Points on a hilly landscape, in no order, each with its height.
From any point a ball rolls to the lowest of the 6 points nearest to it. It stops when none of these is lower. Distance is the straight distance between rows; heights are no part of it.
(850) height 3.93: [-21   1 -46 -22  18  45  11  16  10]
(401) height 2.82: [ 24   0  33  51   9 -55   5 -18 -12]
(30) height 1.72: [  1 -26 -23  -8 -14  -8  -6   8   3]
(499) height 4.59: [  7  -3  18  -5 -22 -11 -16  -3  -2]
(825) height 2.66: [-20  -6 -46 -24   8  38   6  12  10]
(719) height 3.75: [-27  17 -29 -29  27  54  13   9   9]
(116) height 3.92: [ 20 -27   1  37   3 -58  10  -6  -6]
(346) height 1.73: [-11  -9 -28 -24  -5  20  -2   8   4]
(528) height 2.06: [ 19  -1  34  27 -16 -41  -6  -9  -9]
(176) height 0.40: [ -7  -2  -7 -21 -11  21  -9   6   3]
(833) height 2.01: [  0 -21 -22 -14 -16   2  -6   6   6]
(503) height 4.26: [ 25  -7  23  50  14 -58  13 -14 -13]
(458) height 3.72: [ 14 -12  15  18 -17 -34  -5  -3  -6]
(439) height 6.02: [  6 -11   4  -5 -20 -12 -11   1  -2]
(510) height 3.22: [ 14 -25  -4  25  -6 -45   4  -2  -4]
(360) height 2.02: [ 21   2  37  29 -14 -42  -7 -10  -7]
(805) height 0.85: [ -6   4  -1 -26 -13  23 -11   4   5]
(414) height 6.46: [-30  39  -9 -21  35  59  20   8   5]
(416) height 1.54: [ 22   4  42  40  -4 -50  -2 -14 -10]
(666) height 2.03: [ 24   5  37  45   4 -51   3 -14 -11]
(339) height 0.67: [-13   4  -8 -25  -3  33  -7   6   6]
(347) height 2.12: [ 19  -4  26  18 -16 -38  -9  -6  -7]
(328) height 1.90: [  3 -23 -19  -5 -16 -11  -3   7   0]
(61) height 2.29: [  7 -23 -15  -1 -16 -17  -6   5   1]
(118) height 4.85: [ 20 -10  23  29  -9 -48  -1  -9  -7]
(268) height 1.04: [-22  15 -19 -29  12  47   3   6  10]
(69) height 1.97: [ 23   3  45  41  -7 -49  -4 -12 -11]
(40) height 3.31: [ 16 -14  10  13 -15 -37  -7  -5  -7]
(78) height 2.23: [ 17   4  33  11 -26 -24 -15  -3  -2]
(244) height 3.44: [ 25  -1  29  55  16 -58  11 -18 -14]
(490) height 1.91: [-15  -5 -38 -25   7  35   2  12   8]
(466) height 8.75: [-31  34 -15 -23  37  61  18  10  10]
(260) height 4.33: [ 12 -10  14   4 -21 -23 -11  -1  -4]
(151) height 4.58: [ 23 -16  15  39   5 -56   7 -12 -10]
(465) height 1.57: [-21   6 -25 -29  13  46   5   9   8]
(237) height 0.74: [-15  11  -5 -31  -3  40  -6   6   9]
(799) height 1.06: [-19  20  -7 -29   5  49  -2   5   4]
(353) height 4.81: [ 26 -11   9  65  37 -61  26 -20 -12]
(164) height 2.16: [ 26   6  40  51   9 -52   5 -17 -12]
(752) height 5.12: [ 25 -19   7  52  19 -61  17 -13 -12]
(551) height 1.01: [-17  22   2 -27   2  45  -6   5   7]
(780) height 1.49: [-11 -14 -29 -23  -6  21  -4  11   6]
(855) height 2.72: [-21   2 -37 -25  14  45   7  13  10]
(91) height 4.87: [ 23  -5  13  68  49 -59  31 -23 -10]
(65) height 2.78: [  9 -30 -19   8 -16 -27  -2   3  -3]
(704) height 3.99: [ -3   7  14 -17 -21  16 -19   2   4]
(603) height 4.57: [  7   5  23  -8 -27   1 -18  -1  -1]
(810) height 4.98: [-27  27 -22 -25  29  56  16  10   8]
(887) height 4.66: [ 11 -12  11   2 -22 -21 -11  -3  -3]
(293) height 3.91: [-25  24 -18 -27  25  53  10   7   9]
(595) height 1.67: [-17  -2 -29 -27   6  36   3  10   9]
(746) height 1.46: [-24  30  -2 -27  14  56   4   6   6]
(354) height 2.39: [-26  25 -11 -29  20  55   5   7   7]
(209) height 1.07: [-16   0 -25 -28   4  37  -1   8   7]
(884) height 5.34: [ 23  -6  26  40   4 -55   6 -12 -10]
(115) height 4.63: [ 24  -5  17  62  38 -58  23 -22 -12]
(471) height 2.95: [ -2 -10 -11 -16 -16   5 -10   4   5]
(613) height 0.91: [-20  18 -12 -29   9  47   2   8   8]
(94) height 3.38: [ 17 -18   2  25  -9 -46   3  -3  -5]
(230) height 3.81: [ 19 -20   8  34  -1 -52   7  -8 -10]
(246) height 1.96: [-14  19   5 -27  -5  38 -11   2   6]
(470) height 3.13: [-29  35  -5 -24  28  57   9   6   6]
(816) height 0.73: [-14   2 -16 -26  -6  29  -6   7   7]
(508) height 1.62: [-12  13   4 -25  -9  31  -9   4   4]
(317) height 0.52: [-13  -6 -25 -25  -2  31  -2   6   6]
(298) height 7.89: [-32  50  -4 -17  47  62  23   9   5]
(261) height 3.03: [-26  14 -30 -25  22  50  11  12  10]
(182) height 3.88: [  4  -3   7 -15 -19   6 -13   0   0]
(405) height 5.05: [  3 -11  -6  -9 -18  -3 -10   2   0]
(284) height 0.92: [-13  15   2 -27  -4  39  -7   5   6]
(713) height 2.93: [ 12 -26  -9  12 -16 -32  -1  -1  -4]
(387) height 4.07: [ -8  13  12 -22 -15  31 -14   3   3]
(863) height 1.81: [ -5  -1   1 -20 -19  18 -14   4   3]
(28) height 5.13: [ 20 -12  18  30  -8 -48   3 -10  -9]
(167) height 3.47: [ 10 -20  -3   2 -18 -21  -6   1  -3]
(24) height 3.02: [  5 -19 -15  -8 -18 -11  -7   2   0]
(127) height 2.11: [ 22  -1  33  34  -6 -49   1 -13 -11]
(839) height 0.72: [-15   7 -14 -29   2  39  -3   5   7]
(767) height 4.48: [  3   4  15 -14 -23   4 -17  -1   1]

Where does a ball stop that starts at each point below?
(405) => (30)
(510) => (30)
(78) => (416)
(244) => (416)

Call two points neighbours if one is among the 6 nearest of the other. Go from one point of each pair to the other, from neighbour to neighbour, staying as low as possible. Name the highest point that can't be avoided.
(416) / (30) => (40)
(317) / (176) => (816)
(30) / (317) => (471)
